Each row is a point on a landscape with many peaks, with its height.
A climber steps from a point to whichever of its 2 nearest points has the largest rise for the distance, and stops where none of them is higher. Distance is the straight distance between rows; heights are no part of it.
vif: [ -6   6 -12  -7  14  -7 -29  15   4  10  -9  -5  -4   6   4  23   8   0
  -5 -13  12 -12 -11  -6   3  -1 -16  -5]  h=79.7
kuro: [  1  10 -10 -11  -7  12  10   8  -5  -4   6  -4  -4  17   9  14  -8 -25
  11   6  -8  11   2  -5  29   5  -2   4]  h=16.3
mok: [ -1  22  17  -5  10  18   9 -15  -1   8 -17   3  11  -6  -3   6  10  -2
  -8   3 -11  -9  11   8  -5 -13  10  12]  h=47.2
sor: [ -7  14  13   3  25  11   0  -2  18  16 -11   7   3   3  16  22  18   4
  17 -12 -21   2 -13  -9  -9   8   7 -11]  h=56.8
Mem: [  2   4  16  -6  24  -7  14 -10   7   7   6  -1 -16  -9 -17  -4   8  -6
   7   3   1 -10   6 -13   8  13  -4  -7]  h=56.9
Falu: [  7  -4  -9  16 -16 -29 -22  11 -14  -6  18  -6 -18 -14   2 -18  -5  13
   5   3  10   1  -3  13   7   2   1  -2]  h=18.8
val: [ -9  15   1   6 -15  17  13 -11  -3  -5  -3   6  25 -14  -2   6   9  -7
  -7   8   8  10  14  13 -10  -2  15  22]  h=27.6
Zaso: [  4  14  10  -3  17  21   0   6   9  12 -13  -5   1   7 -11   8  15 -15
  -5 -11 -10  -6 -24  -3  22   7  -5   1]  h=68.9
pibe: [  8   6   9  10  20   1   2 -17   8  12 -16 -12   8  10 -13   0  -2 -25
 -22  -2 -22  -6  -7  -3  11  -6   0  -8]  h=39.3
Mazis: [  0  20  14 -17  21  12  11   0   1  15 -10  -1 -13  -2 -12   5  15  -8
  -1  -5  -9 -16 -10  -7  25   2  -6  10]  h=68.3
Fugeg: [  2  -3   6  10   6 -33  -2  -8 -15  18  13  -1 -30 -22 -11 -22   3   5
  -3  -2  -5  -7   4  22   6   0   8   7]  h=57.4
nosek: [-13 -23  -8  -5   7  -4  -9   6  -3   0   0  14 -11  -4  -3  -3  -5  25
   6   0  18  -1   2  -7 -12   7  -6  -1]  h=38.6
toz: [ -4  -3 -16   1   1   0 -27  21  -5   8 -14  -2  -5   0  11  11   7   8
   0 -13   6  -1 -25   8  -2  -3 -18   1]  h=74.7
Padok: [  0 -14   7  12   4  -1  12  -9   5  11  -5   8 -14  -2  -3 -12  -4  -6
  -2  -6 -13   2 -13 -13  -2   6  11 -18]  h=47.9
vep: [ -3   1  -2   7   8  -1 -20   3  -9   7 -14   2 -10   5  13  17   5   5
  -9   1 -13  -1   2  10  -1 -10   4  -3]  h=6.9
gose: [ 16  24   3  32  -7   3  -3   7  -4   5  -3  -3   5 -31 -24  -9  10  -3
 -10   3   6   0  -2  12   3   5  22  -6]  h=51.3
Toki: [-29  -8   3 -20  14  12 -10   8  11   6 -10  19 -12  -2   6   2  11  12
  16  -1   8  -8 -16  -8   9  22  -6  -5]  h=47.0
kol: [ -9   1 -19  -6 -15   2   6  13  -6   7  -6   0  -4   8  22  17   5   4
  13 -21   4   9 -14  -5  -6   5  -2   2]  h=11.5
pora: [  2  -2 -11   5 -28  -3   7   1 -20  -4  15   5  -6  -5   4  -9 -15  15
  10   9  -3  21  15  12  -6  -3  19   1]  h=34.8
disel: [  4 -14  13   4  14  -3   4  -7  24  -2 -14  -2  14  10   0  -9  -4   6
 -16 -13  -4  -8 -22 -17 -22   0   1 -24]  h=65.7
dume: [  9  18  10   6 -11 -18 -29  10  20 -12  -8  -6   7 -12  -1 -10  -8  12
   3   2  12 -17  -9  -7   2   5  11 -16]  h=57.1
Dema: [ 15  -9   4  20  -1  -2  25 -13  -3  -1  16   0  -1   7   1 -10  -7  -3
  -1   0 -19   7   6  -8 -16  -8   6 -14]  h=52.8
Fip: [ -5 -16  -3   8  -5 -11  -4  -2   0  -6   3  -3   3  10  19   3   6  -3
  19   0  -7  -3  -6   4   3   3 -14   9]  h=55.3
lav: [ -5  -3 -22   9   2   1 -22  13  -3 -12   9  -4   5   8   7  24  -3 -19
  -4   9  12  13   4  -3  11  12 -11  -2]  h=13.4
rufu: [ 17  24  -2  14 -12   0  -6   6  -1   1   7 -16  12 -25 -21 -14   2 -13
 -18   3  14  -7   1   4  15  -6  13  -5]  h=49.5
Femeg: [ -3   1 -14  18  -3  11   7   3 -21  10   0   6  -7 -13 -13  -8   5 -12
 -22   5   2   8   0  18   2   1   8   2]  h=31.7
nonut: [ 12   9   6 -24   4  21   5  13 -20 -17  11   8   0   1  -3   1   4   5
   2  18   7   1  13  16   8  -3 -22  17]  h=80.1
kir: [ -3 -15  -1 -25 -14   8  13   2 -10 -11   7   7 -14   3  -1 -12  -4  29
  24   0   1  12   3   8  -4  -4  -3  15]  h=29.8
rumev: [  8  -9   4  26   0   4  15  -8  -2   1   5   2   5  -3  -7  -9   1 -16
  -8   6 -14   9  -6  -2  -2   2   9 -17]  h=50.3
vad: [ 13  15  12 -15 -11  -3  11   4  -8  -8   4  -8  -2 -16 -16 -21   1   8
  -1   6  14 -12  11   7  11  -4  -4  11]  h=70.9
sena: [ 21  10  20   3  -5  -5  -5   0  -5  -5   9 -13  -2   2 -15 -30  -8  -2
 -24   9   1 -13   2  -1   6 -20  -3  -7]  h=61.5
bof: [ 13  19  -6 -10  -3 -12  11  -4  20  14  -3 -34   6  12  -7  17   0 -25
  -7 -24  -5  -5  -7 -15  14  -4  -5   4]  h=76.3
zuf: [ 11  -3  12 -14   9  17  12  -3 -13 -10  10   8 -11  -2  -6  -2  -4  22
   5  12  -5  12  20   5 -18 -11  -5   2]  h=50.8
lelov: [-12  16   1 -23   8  11 -12  -5   2  -6 -15  -3  17   8   1  16   8 -13
 -10   6  10 -11   9   3  13  -4 -13  21]  h=1.8
gok: [  6  10   1  -9   7   4   1  -5  22  15 -19 -18  10  15  -6  13   5 -26
  -7 -18 -12  -6 -20  -9  19   4   2   3]  h=72.0
Godir: [  5  -2  -6   4  -6 -12 -18  12 -11   6  -4  -3 -10  -6   4   0   9  18
  -5 -18   9  -6 -16   8  -8  -9 -14   6]  h=70.7
Lage: [-17 -14   6  -8  16  -1   9  -9   8  15 -15  14 -16   7  -1  -1  -2  -5
   6  -2 -13  -7  -2 -11   9  10   8 -10]  h=45.7
tuk: [ -3   1   1   3  -8 -14   4 -12 -10   9  -3   4 -16 -14  -5 -21  -3   7
  -7   2  -5  -5  12  14  -3  -7  11   2]  h=60.6
Runot: [  6 -10  -5  15   8  -7 -12   3  -5  -4   9  -7   4   4   4  11  13 -11
   1   3  -7   3  -4  14   7  -4 -21   6]  h=58.9
guge: [-27  -2  -2 -22   8   3   1 -10   6  -7  -7   8   8   7   9   8   3   1
   8   7  10  -9  15  -8  -5   2  -8  16]  h=3.1
gug: [-28 -14   3 -22   8  16 -12   7   6  -6  -6  27 -12  -8  -7  -7  -1  19
  14  14  16  -3   1   3   3  17  -3   7]  h=44.1
motep: [ -9 -25 -19   4   5  -5 -10   7 -23  13  -1  14 -14  -9  -3  -3  11   5
 -14  -5   9   6  -9  18  -2   1 -13   4]  h=34.4
fepa: [-29  -3  -8 -28   4  -6  -6   1   9  -1 -14   5   5  20  16  16 -10   7
  12  -5  11 -16   7 -23   1   1   0   1]  h=4.0
Siv: [ -7  12  24 -32   2  25   8   0  12  -4  -1  11   1   2  11   1  10  21
  32  -3  -8   2  -1  -4  -6   3  -4  17]  h=56.6
Meva: [  7  -8 -16  26   7 -31 -10  -3  -6  10  14 -21  -3   5   6   8   1 -14
 -19  -7  -8   0  11  11  -6 -13  -8  -2]  h=65.9
Dosar: [  4  19  18  -3   0   0 -11   6  21  -5 -11  -2   5  -3  -4   1   4   1
   8  -4   2 -11 -14  -8   8   7   7 -12]  h=54.1
Dubed: [ 16  14  17 -19  -6 -18  10  -6 -13  -5  22  -8 -15  -7 -16 -30  -9   9
  -3  11   2 -12  19   4   5 -13   1   4]  h=67.1
regu: [ -1   2  -6  21   4   3  -1 -13 -10   8  -3  -2   8  -9 -11  -1   8 -22
 -28   6  -6  -4   0  24   6  -3   9   7]  h=30.5
Vakib: [ 21  -3 -12  11  -5   2   2  -9  13   7   8 -29  20  10 -21   0  -2 -33
 -28 -12   3   7  -7  -4   8  -6 -11   0]  h=47.7
div: [ -8 -19 -12   5  -2 -18  12 -13   5  -2   7 -11  14  19  18  13   5 -15
  14  -7  -5   3   5 -13   2   4 -10   7]  h=51.5
Gela: [  9  14  11  -6  15  -1   2 -10 -12   3   7   5 -17 -14 -17  -7  -2  -2
  -8  22  -1  -6  28  10   5  -2  12  -7]  h=50.1
ruzu: [  1  17   6 -12   0  -1 -15  13   1   2 -12   1  -5 -16   0   7  10  40
  17 -16  14  -2  -8   1 -17   0   3  -2]  h=60.1
paden: [  5   9  -1  14  16  -2 -13  -2  -1 -10   3  -4  16 -10  -6  17  10   0
 -10   5  16  -2  16  12 -19  -4 -10   5]  h=44.4
Laf: [ -4 -18  10  -2  20  14  23  -4   5   7  15  20 -16  -4   6  13  -1  18
  26   5 -12  23  12  -8 -23   6   6   1]  h=37.1
totof: [ -8 -21   3 -22   0   5  14  -3   6  -8   8  13 -15   9   4  -2 -16  36
  37   3  -9  14  11  -2 -14  -1   3   7]  h=32.0
tozu: [ 20   2  20   9   8  -7 -10  -6   5  -4   5  -5   3  -4 -16 -17   2  -7
 -12  10  -3 -12  -5  -2   4  -7 -13  -5]  h=59.4
Vulol: [ 11  -4   7   8  15   0  -8   3  18  12 -18  -1   0  14   7   4  -7   2
 -15 -15 -18  -3 -24 -11 -13  -7   3 -28]  h=62.6
kozo: [-10   2   2  -7 -22   9  -2   4  10  -5 -14   3   7  10  -4 -19 -14 -11
 -11   1   3  -5 -13 -11  20   3  10 -10]  h=25.4
ritik: [ 18  12  -3  13  -8  -4   4  -1   4   3   9 -25  14  -2 -14  -2   3 -23
 -14  -5   2  -2   2   2  10  -2   0   0]  h=47.5
fogas: [-12  -9  -5   1 -19 -16   7   4   5  11   2  -6  -9  -3  -2 -21   1 -16
   0 -13  10  -8 -25  -1  25  12   0   6]  h=15.3
taf: [ -6   2  -2   1  -4   0   1  -5  -1 -12  -6   3   8  -5   2   6   1  16
   9   2   6   3  13   3 -21  -2  10   7]  h=39.8
buko: [ 11  14  23   8  -1   6   6 -15  18 -15  -7  -4  31  -3   2  -3   9   0
   1   5  -4 -11   6   4 -14  -7   3   6]  h=51.1
gover: [  2 -27 -13   8   8 -10  -7   1 -21   8   7  -4   2  10  -3 -14  -4 -19
 -32   3  -6   1   2  21  10  -9 -22   3]  h=9.7
naguk: [-10 -15  -7  13 -15 -29 -14   3  -1  -2   6   5 -12 -17  -2 -16   4   5
   9   4  16  -6  -2  14   3  15   3   8]  h=17.5
dite: [ -3  -2  -4   4  -4  13 -22  16  15  -9  -7   2  15   8   8   9   4  -9
   4   3   8   2 -22  -3   9  11 -12  -4]  h=22.1
rak: [ -9 -22 -11  12  -1  11  -1   4 -10  -6   6  19   0   7   1  -2  -9  -8
 -11  16  -2  16   1  -3  -7   6   5  -8]  h=42.3
fazaf: [-16 -11 -15  -8 -18   1 -12   3 -11 -10  -6  10   3   5   9  -5 -19   9
  -6   8   4   5  10   7  -5  -5  10   0]  h=28.1
valo: [ -7 -18 -15  14   3  12   3   3 -16  21  -7   9  -8  -6  -7  -3   6 -12
 -26  -7   4   5 -16   7  -2  -3  -3  -3]  h=33.0
balir: [  0  -1  -6  -8  -2 -18  18  -3  -2   6   6 -13  -8   4   4   7   2   9
  13 -16  10  -3   5 -16  -6   1  -5  -2]  h=65.1
goze: [ 15   4 -18  12 -10 -25 -15   5  -2   9  12 -27   0   4   0   7  -4  -8
 -20 -18   7  -9  -2   2  -2 -14 -11   1]  h=70.1
fofin: [  0 -14  13  -7  24   5  -7   0   6  -7   9  16 -19   0  -5   1  -7  25
  15  13   0   4  14 -10 -20   0  -8 -14]  h=37.4
zubu: [ -2  -6  -3  -6   1  -7 -16  -3  -4 -16   5  -3  12   2  -6  -6  -2  -5
 -15  11  20 -12   7  11   1  -7 -24  12]  h=11.7
lazi: [  4  -2   2   1  14 -15 -13   4   1  14 -12  -2 -14  13  20  12   0   4
   6 -11 -22  -4 -12   0   0 -10  -4 -13]  h=6.3
pamon: [ 11   7   2  10 -16  23   6  20   1 -14   6   5  14  -4  -3   6   2 -18
  12  13   3  14 -17  -4  19  14  -2   4]  h=24.3
Zogoz: [  6   4  12   6  13  20   6  15   8  -1   5  12   9 -12  13  10  12  21
  16  -5  -2  22 -16  -7 -23   6  -2   2]  h=51.2
zugok: [  9 -12  13   7  -1 -14  13 -23   4  -6  12  -8   4  12   2 -16 -11   4
  -4   6 -12  -8  23  -3 -17 -14   8  -9]  h=56.0
Safep: [  9  -1  -2  -2  -9  18  15  12  -6  -8   7   3   7  -6   3   3  14   4
  13  -6   8  10 -18   0  -5   9 -14  15]  h=26.8
seg: [ -6   5 -17  -8   0   6  14  10  -9  18 -11   4 -17   0  10  18   0  15
   2 -23  -4  11  -4 -13 -12  -4   9  -9]  h=10.5
negu: [  3  -9  -8  10 -12 -13 -15  18 -11   7  -6   3 -13 -20  -9 -14   6  19
  -4 -15  24  -6 -24  12  -6   2  -6   0]  h=67.2
zep: [  1  14 -11   3   3  22  -7   7   0  -1  -5   1   7  10   1  24  -1 -30
  -5  10 -10  12  -5  -1  23   6   4   4]  h=15.4
mitu: [ 16  -3  -4  16 -12 -19  -5   5 -10 -14  34 -12  -9  -3  -4 -21  -9   4
   6  12  11   4  11   5   6   5  -1  -5]  h=20.0
pib: [-22  10  -4 -17   9  13 -18  14   5  12 -20   9  -6   2  15  13  14  13
   7 -12   5  -7 -18  -3  -2   8   0  -5]  h=49.6
famed: [ -5   5 -16   5   8  28 -19  18  -7  -9   2   9   9   7   9  29  -4 -18
 -11  18   4  17   2   4   7   5  -3  -1]  h=14.5
meb: [ -7   0  -3  -9 -15  -3  14 -12  -6 -14  10   1   0  -4   1  -7 -13  20
  11   6   4   6  25   5 -15  -5  10   9]  h=37.3
kevil: [  0   4   2  -9   1 -16  -6   3  17   4 -12 -13  -7  17  15  12  -8   3
   6 -15  -6 -12  -9 -17   5  -3  -1 -13]  h=5.6
Sifin: [ -5  -5   9 -17   6  18   8   1   5  -8  13  15 -19  -3   6  12  -7  29
  41   9  -3  26  12 -12 -14  13  14   2]  h=34.5
zovug: [ -6  16   5 -11  10  12 -13   4  10   0 -17   8  -1   0   1   9   4   0
   1   3   4  -6  -8  -7   9   6   1  -4]  h=52.1
boza: [ -9   1  -3  21   2   6   6 -16  -7   3   1  12  13 -21  -6   2  18 -17
  -7  12   0   7   9  25  -2   6  12  19]  h=29.2
Fufat: [  8  22   5  20   7  -9  -6  -6  -6   9   0  -3  -4 -25 -12  -4  13  -3
  -4   3   0  -3   7  14   3   3  13   5]  h=53.2
talo: [ 15  16   8   8   6  -4   6 -19   1   6  -1 -17   6   9  -7  -1  -9 -19
 -24   2 -19  -9  14   0   5 -19   7  -6]  h=40.6
poba: [ -4 -15  13 -14  26  15   3   2   0   8   6  23 -23   1   2   3   3  27
  20   0  -9   7   1  -5 -20  -3  -6  -5]  h=39.4
vasa: [ -5  22   8   7 -11   5  -1 -12   3  11 -23   2   9  -7   8   8   1  -3
  -6  -3 -15  -9  -1  13   1  -6  21  11]  h=45.5
vara: [  9   9  -6  15  -5  -3  17 -13  19   5   0 -21  26   2  -1   9   6 -15
  -6 -18  -3  -1  -6  -9 -14   1   5   1]  h=52.5
nup: [  6 -11  -4   2 -13 -11  -9  -4  -7 -15  16 -13  15   6  -5 -28  -9 -10
 -18   9  11 -15   4  10  10  -7 -12   9]  h=11.0
pobe: [  2   8  25   0   7  13   7 -25  11  -3 -13  12  18  -9   1  -7  14  10
   2   5 -11  -8  11  12 -21  -8   7  14]  h=49.1
zuso: [ -3  10   3   6 -21 -21 -28   3  14 -15 -11  -6  21  -8  -1 -12  -7  11
   0   1  21 -14 -10   6  -5   1   6   4]  h=60.2
Fufiv: [  7  -5   2   4  25  -3   0  -4  -1   4   7   2 -12  -1 -11   7   5 -14
  -8  14  -3  -1   3  -7  10   5 -10 -15]  h=54.3
Gomek: [ -3  -3  -4   8  -6 -10  14 -20  10  -8   4 -10  21  12   1   0 -11  -9
  -5  -2  -9  -1  16 -12 -13  -7  13  -4]  h=59.8
lib: [ -6  13 -11 -10  -1   0  18   2 -23  16  -8   5 -26 -14  -7   6  -3  16
  -7 -20   0   9  10  -7 -14 -10  20  -8]  h=9.6
zite: [ -6  -1  -5   1 -20  18  -9   6 -20  -4  -7  20  -3 -10   7  -4  -9  16
   9  11 -12  23  -2  24  -5  -4  12   7]  h=31.1
nav: [  5  -2   0  -9  10  18  28  -2 -12  -6  10   6  -3  11  -2   8  -5  -3
   0   8  -8  15  19  -9 -12 -11  -2  -6]  h=47.6
nud: [-13  -4   9 -26  19  18  14   1   4  13  -7  17 -25   1   1   3   5  23
  20 -12  -6  -2  -5 -14  -7   6   3 -13]  h=41.5
Non: [ 18  21  13   2  21   0  11 -11  -7  -1  10  -3  -3 -10 -16  10   4  -3
  -6  16  -2  -1  33   3  -8  -2   2  -1]  h=48.3
kugen: [-11   5   5   0 -30 -18   2  -8   2  -6  -6  -2   3 -18  -2 -21  -3  19
  15  -8  14  -7  -1   3  -3  12  18   5]  h=69.0
dup: [  7  18   6  14 -10   1  14 -22  -4   6   0  -7  12  -2  -5 -20  -4 -11
 -23   4 -16  -6  13   8   2 -14  23   0]  h=41.9
lufar: [-19 -10   0 -15   8   8  19  -1  -1  24 -11  19 -30   3   3  -2  -6   8
  13  -9 -14   3  -1  -8   2   8  15 -10]  h=43.6
Pog: [ -7  -7 -15  -2  15   1 -13   1  -4   1  -9   3   2  17  18  30  -6 -10
 -13   4  -9   5   9  -1  -4  -9  -3 -10]  h=7.6
vagod: [  0  -3  -6  -2 -11  -2 -11  15   0  -2  -9   4  -5 -18  -9  -9   5  37
   5 -19  24   1 -20   3 -16   9   2  -3]  h=63.6
geb: [ -6 -11   2 -10   4  21   2  16   3   2   0  12   3  -3  16   0  12  28
  18 -20   1  13 -28  -4 -23   6 -10   9]  h=54.2
gad: [ -8  -5 -11  -1   7  -6 -24   7   2 -11   3  -2   7   4  -4   9  -3 -14
  -7  15  18  -2   2   4  14   5 -22   4]  h=12.5
toviz: [  2   6   0   7   7   2  -9   5   2 -20   2   1  21  -8  -7  11   2  19
  -3   7  21   1  13  -7 -21  -4   1   6]  h=42.2
gafe: [ 14   3   0   1   1   6 -27  19  16 -13  -8  -9   8  16  -3   6 -11  -6
 -11   3   6  -6 -15  -9   5  -4 -12 -15]  h=21.0
Rapug: [ -8  -1   1   2 -31 -26 -10  -6   7  -6  -2 -10  10  -5   2 -29 -10  13
  -2 -10  14 -17  -3   2  -5  -5  11  11]  h=64.3
keset: [-16   7  -4 -22   7  -1  -2   8  16   3  -9   0  -1  16  16  20  -2   1
  17 -11   1  -4 -10 -25   6   8   0 -11]  h=4.8
rim: [ 13   6  -1  -2  -4  31  20  23  -1  -5  13   4   8   1   5  16   8 -11
  14  -5   4  22 -17 -13   6  13 -10   5]  h=25.6
dum: [  4   8   1  -6 -19  -2   9  12  -1   6  -2  -9  -7   5   0 -11   1 -11
   3 -12   1  -7 -23  -2  26   2  -5  10]  h=14.6
vom: [ 16   5   8  14 -13   1  -2  -9   2 -16   7  -6  25  -6  -1 -15  -5   6
  -6  13  -1  -1   8   9 -12 -14   5   2]  h=53.7
Nok: [ 10  -1  10  13  -1 -13  -8  -6   5 -12   4  -2   1  -6  -6 -13  -5   6
   2   8  -4  -5   3  -2  -5  -2   5 -12]  h=56.7
gaku: [ -1 -11  10 -17  -5  16 -17  15   2 -13  -6  16 -13  12   7  -4 -17   1
  12  18 -10  -2  -7  -6  19   3  -6 -10]  h=19.1
rogu: [ -1   1  15 -20  -6  -2  10  -2  12  -8   0   5   0   0   1  -8   1  23
  30  -2   0 -10  -1  -1  -4   7  -1  10]  h=60.4
Zopep: [ 24  14   8   4  -2  -9  19  -5  -2  -8  27 -15  -3  -8 -13 -14   0  -9
   3  13  -1  -1  18  -6  11   0   3  -5]  h=22.2
Ridiv: [  3  -4   3  10  -5   7 -10   2  17 -14   3  -5  19   3  -3  -2   2 -21
   5  12   1   5 -15  -3  23  19  -8   2]  h=23.2
semim: [ 17   6  -8   9  -9  -8   4 -10  28   3   0 -33  33  11 -13   4  -7 -27
 -13 -17  -2   1  -1 -18   2   3   2  -7]  h=49.9
gaf: [-10   0  -9   7 -15  11  -3  11   1   4 -14   2  13   4  28  16   2  -4
  10 -14  -8  10 -18   8  -8   0   4   8]  h=12.3
Korev: [ -6 -10   0   4 -14  12   9   0   7   0 -13  12  10  13  22  -2   3  -9
  10  -4 -17   9 -26   0   3   6   7   4]  h=13.2
Liko: [ -1   7   6 -11  -2  11  -8   9   4  -3 -10   9  -2  -4  19   0  12  32
  21 -17  -4   1 -23   7 -14   2  -1   2]  h=57.0
bil: [-11 -14  -2  -7   7  22   6   2  -7  -7   4  14   2  10   6  10  -3  -1
   0  11  -2  12   2  -5  -9  -2  -4   2]  h=45.0
ged: [-10 -21 -17  -2   1 -16 -16   6 -14  16  -4  -4  -6  12  11   2  -7 -21
 -22  -1 -14   3   1  11  19  -7  -9   0]  h=9.1
bolu: [  2  -6   2 -10  -4   3 -31  17   8 -14 -11   8  -6   9   2  -9 -12   0
  -4   9   4  -8 -14  -8  16  -2 -13 -11]  h=20.1
pido: [ 12  10   9  23  14 -26  -6 -14 -16  16   9  -6 -19 -16  -8  -2  10  -1
  -6   3 -12  -8  10  18  -2  -4   9   4]  h=55.1
teduv: [ -1  21  -3   9 -16   3   4 -13   4   9 -12 -12  17  -8  -5   2  -2 -15
 -23  -8  -2  -5  10   9  -4 -15  19   5]  h=43.5
fifet: [ -2  16  13 -29  14  13  20   1   1   5  -4  -3  -5   1 -10  -1  15  -4
   3  -7   6 -20   8  -5  14   0 -18  14]  h=71.4
Mato: [ -1   9  15  -6 -20  -7  -1   2   9 -10  -1   4  -6 -11  -3 -20   1  15
  24   3   5  -3  -6   6   8  10  10   6]  h=64.5
vusi: [  2  -9 -16  30  -8   9   9  -1  -1   4   4  -2   6   4   1  -3 -13 -16
 -16   1  -8  17  -5  -8  -9  -4  17 -19]  h=48.0
rubur: [ -7 -16  -1  -2  32  -8  -5  -4   2  -4  15   8  -8   8   3  16   1  11
  13  12   4  -1  16 -13 -10   3 -15  -5]  h=38.2
zoz: [ -9   9   3  -1 -16  11  29 -23   4  -5  -5   6  26  -6  -4  -4   1  -7
  -5  -5   3   1  15  -3 -17  -4  16  14]  h=26.2
tiraz: [  1   8  19 -28   5  23   5  -2  -3  -8   3  15  -1   0   5   6   2  30
  18   8  -6  10  10   4 -14 -11  -9  17]  h=53.8
Gego: [-15  -6  -9  -6 -21   9 -13   5  -4  -8 -15   4  10   7  -1 -16 -10  -5
 -13   6  11  -4  -8   3   7  -9  -1   4]  h=26.5
Tibes: [  1  -1 -11  -3 -18  -1  -9   6 -24 -11   9   7 -10  -1  14   4 -10  24
  16  11  -1  21  11  19  -1  -4   6  12]  h=32.9
Zimi: [  8 -15 -18   9 -12 -13 -10   4 -18   1  14 -11   8  -1  -1 -20   0 -11
 -32  -1   7  -3  -1  27   5 -10 -19  12]  h=10.3
pobez: [  5   4   8  12  12  14   4   7  12   4   0   8   4   2  19  12  10   0
  17  -5 -16  13 -18  -8 -10  12   8  -5]  h=54.0
bugel: [ -7 -11  -3  -9  -7   5   7   0  -1   2  -2   4  -6  16   6   1 -10 -27
   6  14 -18   7   1  -7  34   8   1  -3]  h=17.2
Lafib: [-10   3 -14   4 -27  12 -19   7 -16  -5  -9  13  -3  -2  10  -2 -14   1
  -8  13  -3  12   2  16   3  -5  20  -2]  h=29.6
tikos: [ 13 -17  -4  24   1  -8   5   2  26  -7  -2 -12  19   9   1  -4  -5  -2
  -8 -16   1   0 -24 -16 -19   4   2 -20]  h=62.0
raf: [  9   5   6   8  24   2   2  -5 -14   6  10   4 -16  -2 -17  -5  -5 -20
 -18  25  -5   4  19   8  21   5   6  -8]  h=52.0
pofid: [ 20  18  12  18  20 -10  -6 -14   2  -8   7 -13   9 -12  -9   7  13  -9
 -13  11  -2  -7  25   9  -9 -13  -4   1]  h=46.5
Kulo: [ -1  -2   3   8  -6 -10  21 -13  21  -3  -4  -9  19   3   9   7   2   0
   9 -15  -7  -4  -4 -13 -21   4   8  -6]  h=55.6
roba: [ 16   1   2  13   1 -18   4   2  -3 -10  27 -11  -2 -11 -13  -5   2  -4
   8  14  15   2  18  -6   5  12  -5  -4]  h=21.2
Solev: [ -1  -4 -10   4   2 -26 -21   6   7  10  -8 -16  -2   2   2   8   0  -9
 -14 -15  10 -12 -12   0   7  -5 -16  -2]  h=74.5
kug: [ -7  -7   3 -14  -9   5   2   8   5  -4 -11   9 -10  26  10   1 -18 -11
   6   8 -15  -2  -6 -16  24   1   0 -13]  h=18.1
tila: [  0  -9  -2  -8 -14   3  12   0 -14 -10   7   1  -2  -9  -6 -13   4  15
  12   1  10   7  -3   8  -4   2 -11  16]  h=28.3
razi: [ 22  15   4 -22 -12  14   1  15 -16 -18  12  -7   1  -4 -18 -11  -2   9
  -2  14  15   1   7   6  18  -1 -13  10]  h=75.1
rened: [ -7 -18 -14  21 -15   2   7   1   4 -10   0   3  15   6   9   0 -10 -14
  -2   2  -3  16  -8  -8  -4   3   5  -5]  h=45.3
Nagus: [-21   2 -10 -21  -3  -1   3  -8   2   7 -14  -1   9  13   7  16   3 -14
  -6  -6   6 -10  13  -1   7  -4  -5  16]  h=2.4
letut: [ 14  -2 -13  24   3 -13 -12   4 -16   2  12  -9  -7   2  10  12   2  -9
  -8   1 -12   7   2  20  -8  -9  -4  -2]  h=62.4
Pigig: [ -2   8   8  -9  -6  17  -6   6   9   5 -24  -2   2  13 -13 -15 -20 -12
 -26  -2  -4  -6 -14 -13  10  -4   9 -24]  h=24.4
mifad: [-16 -26 -10   0   5   0   3   0 -15  13   4  15 -13 -17  -2  -1   7  18
   5  -6  11   9  -4  10 -17   3  -8   7]  h=36.2
Lega: [ 15  15  16 -25  18  12  10   6 -10  -6   6   2  -8   3 -11   1  12   5
  -2   5   7  -6  12   3   7  -6 -20   8]  h=75.3
sufe: [ -4   6   0  -6 -10  -8  32 -21  -3   3   4  -9  11  -2 -10 -12   2  -3
  -8  -8  12  -9  20  -6  -4  -4  11   9]  h=24.8
guze: [  7  15 -12  -2  -3 -13  16   4   5  10   6 -23  -4   8   2  19   1 -11
  10 -17   5  -1   1 -18  11   3  -2  -7]  h=70.6
bime: [  7   3  11  19  30   2  -6  -6  15  15 -14  -2  -1   3   8  18  13   2
  -4 -10 -23  -5 -20  -4 -14   2   3 -16]  h=59.7
Monat: [ -3 -10   5  -7   7  -9  28  -7   3   9   9   1 -18  -6 -10  -7   5   7
  12 -11   4  -4   2 -14   1  12  -5  -2]  h=60.3
Tipe: [-12 -19  -8   9  -5 -14  -7   2  -3   6   3   2 -12 -11  -7 -11   3 -13
   1  -2  10   0 -11   3  18  16  -6  -1]  h=16.2
fizu: [ 10  21   3 -13  -7  -9  26  -5  -3  -4  21 -18   5  -4 -16  -5  -2  -7
  -1  -2  15  -7  27 -13   5  -6   3   4]  h=23.4
famid: [ 15   6  17  -4 -11  -5   0  -6 -10  -1   6  -2  -8  -6 -10 -35 -12  12
 -13   8  -8 -10  12  11   0 -17   7   1]  h=63.9
gimuz: [ -7 -19 -18   3   8 -14  -5   0 -13  14   1  -3  -2  19  25  22  -6 -17
  -4   4 -15   8  14   7   6  -6  -8  -5]  h=8.3
garid: [ -5 -14  -5   3  16 -16   2  -7   0 -12  22   6 -11   0   1  14  -4  14
  16  15   6   7  28 -12 -15   8   6  -7]  h=40.7
gorid: [-26 -29  -3 -14  11  -2 -19   4  -5  -1  -1  29 -22  -8  -9  -8  -5  18
   8  15  19  -4  12   7   2  10  -1  -1]  h=41.4
sosit: [-19 -19 -18   5   9 -22   3  -9  -1   3   9   5 -10   1  11  16  -3   4
  14  -2   1   5  21  -9  -9   9  10  -4]  h=44.0
vuzo: [-23 -21 -21  -1  11 -12  12 -10   4   4   7  -2   8  14  16  19  -5 -14
   6  -1   5   4  16 -21  -4   7  -4   2]  h=47.8
tufe: [  1  -9   1   5 -20   7  15   0   7   4  -8  -3   8  12   8 -13   3 -17
   7 -12 -13  -3 -32   2  17   5  -4   8]  h=13.9

Call two points neighbours if one is among the 2 nearest of the other. Go from one point of each pair to the other, from neighbour to neighbour, staying as high as possible. Name the lowest point that can't be avoided.
bof, vif: ritik
bof, kugen: rak
nonut, bof: Mazis
disel, vif: Zogoz
Gomek, disel: Kulo

Where does a climber stop that starts at each point below?
fazaf: bof
garid: vif
nup: Gomek
dup: nonut
pofid: bof
rufu: nonut
Nagus: Gomek
tufe: kugen
Safep: Gomek
sufe: kugen
